Points, in no order, along strands that fork, close into loops and pass close to each other.
In the rows, zero is written as 128.
Two points are linked if the straight distance between their rows is under 44.5.
K_196: [111 113  50 162  98 110 112  87 139 120]
K_982: [107 128 106 131 136 121  99 100 143 147]
K_631: [120 139  67 127  95  86 174 158 149 128]
K_579: [109 103 118 171 123 100 112 108 113 142]
K_128: [ 94 176  78 109  92  99 154 139 150 117]
K_627: [148 112 163 118 167 149 101 126 124 148]
K_777: [111 130 131 148 111  87 161 166 123 133]
K_274: [163 121 205 100 150 193 146 152 107  98]
K_970: [118 131  86 134 105  86 171 162 144 135]
K_319: [125 143 175 107 132 115 150 165 133 136]
K_100: [111 147  32 148  76 116 157 132 137  98]
K_556: [121 117 129 133 149 125  87  92 128 157]
K_176: [114 103 145 162 129 109 130 145 119 135]
K_421: [157 101 189 139 160 154  87  82  93 135]
K_996: [138 100 176 153 150 132  87  82  98 141]
K_526: [120 157 162  95 125  98 160 166 138 139]
K_140: [178  83 180 126 167 170 107 120 107 131]
K_635: [106 121  60 158 100 103 140 125 137 125]
K_309: [129 158 148  80 151 128 132 152 149 152]
K_390: [173 102 191 127 170 170  86  86  86 127]
K_324: [105 116  82 164 113  97 134 130 130 136]
K_267: [101 168 120 109 105  85 164 158 135 132]
K_936: [120 107  65 156 110 112  99  72 145 131]
K_250: [141 101 188 133 142 142 136 154 123 126]
K_46: [115 148  24 150  71 132 140 118 141  81]
K_44: [114 115 140 154 121  99 150 161 122 134]
K_149: [123 105  87 151 123 108  91  69 137 146]
K_830: [118 156  48 120  77  96 178 149 150 109]
K_339: [148 148 161  80 157 134 136 160 143 149]
K_536: [121  96 144 165 134 109 102 101 110 143]
K_169: [ 95 179  58 116  81 109 151 132 151 101]
K_122: [172  93 200 124 159 198 113 106  87 100]
K_902: [182 100 192 120 169 193  95  96  79 110]
K_48: [134  98 155 157 145 115  88  77 108 149]
K_89: [131 128 158 116 158 138 107 133 130 150]
K_465: [139 121 140 121 165 136  74  77 118 160]
K_65: [112 119  45 156  98 112 133 114 146 118]
K_702: [127  97 170 152 136 124 128 143 117 131]
K_693: [166  94 189 124 160 171 120 137 113 124]
K_161: [118 155  30 138  71 111 178 144 135 100]
K_260: [108 160 138 102 124  99 151 156 145 141]
K_119: [142 140 193 101 157 156 128 153 119 129]
K_718: [104 154 134 112 131 108 135 146 144 143]
K_295: [168  99 202 115 152 210 129 116  94  89]
K_215: [123 132 170 120 137 120 137 156 132 139]
K_357: [130 156 124  85 148 125 128 144 162 156]
K_951: [101 179  44 123  70 124 148 127 149  82]
K_888: [157 137 205  91 155 178 141 157 112 111]
K_254: [ 90 169  90 109 109 109 136 130 156 127]
K_661: [ 98 151 109 117 126 112 126 133 150 142]
K_409: [155  93 188 132 149 154 129 146 120 126]
K_696: [145 127 158 119 170 145  73  83 106 154]
K_623: [112 180  35 124  60 128 159 133 143  71]
K_53: [158 106 209 114 142 197 146 140 107  94]
K_542: [108 105  94 167 119  99 119 114 126 141]
K_121: [163  97 166 123 168 154  96 115 115 147]
K_437: [116 135 117 138 108  79 175 170 129 136]
K_163: [100 145 104 119 132 121 104 109 148 144]
K_642: [126 141  22 154  64 142 132 111 139  70]
K_563: [146 143 182  90 159 147 133 161 130 138]
K_704: [122 128 135 118 149 127 111 131 143 154]

A tip is a point with one link. Name the tips that can be reached along the links from each point below, in the order of the rows.
K_44 -> K_642, K_704
K_122 -> K_149, K_357
K_319 -> K_267, K_215, K_696, K_623

A fork is a point with three links, a tip a point with one. Leave the first point through the second and follow the links. Name the first fork or tip that comes.
K_53; K_274 -> K_357
K_982; K_556 -> K_696
K_409; K_693 -> K_704
K_215; K_319 -> K_260
K_696; K_465 -> K_661
K_661; K_254 -> K_623
K_324; K_635 -> K_149
K_970; K_631 -> K_642

Name the points in between on the shortest way along the links from the first point to the second, in order.
K_53; K_421 -> K_295 K_122 K_902 K_390
K_324; K_48 -> K_542 K_579 K_536
K_465; K_163 -> K_556 K_982
K_161; K_642 -> K_100 K_46
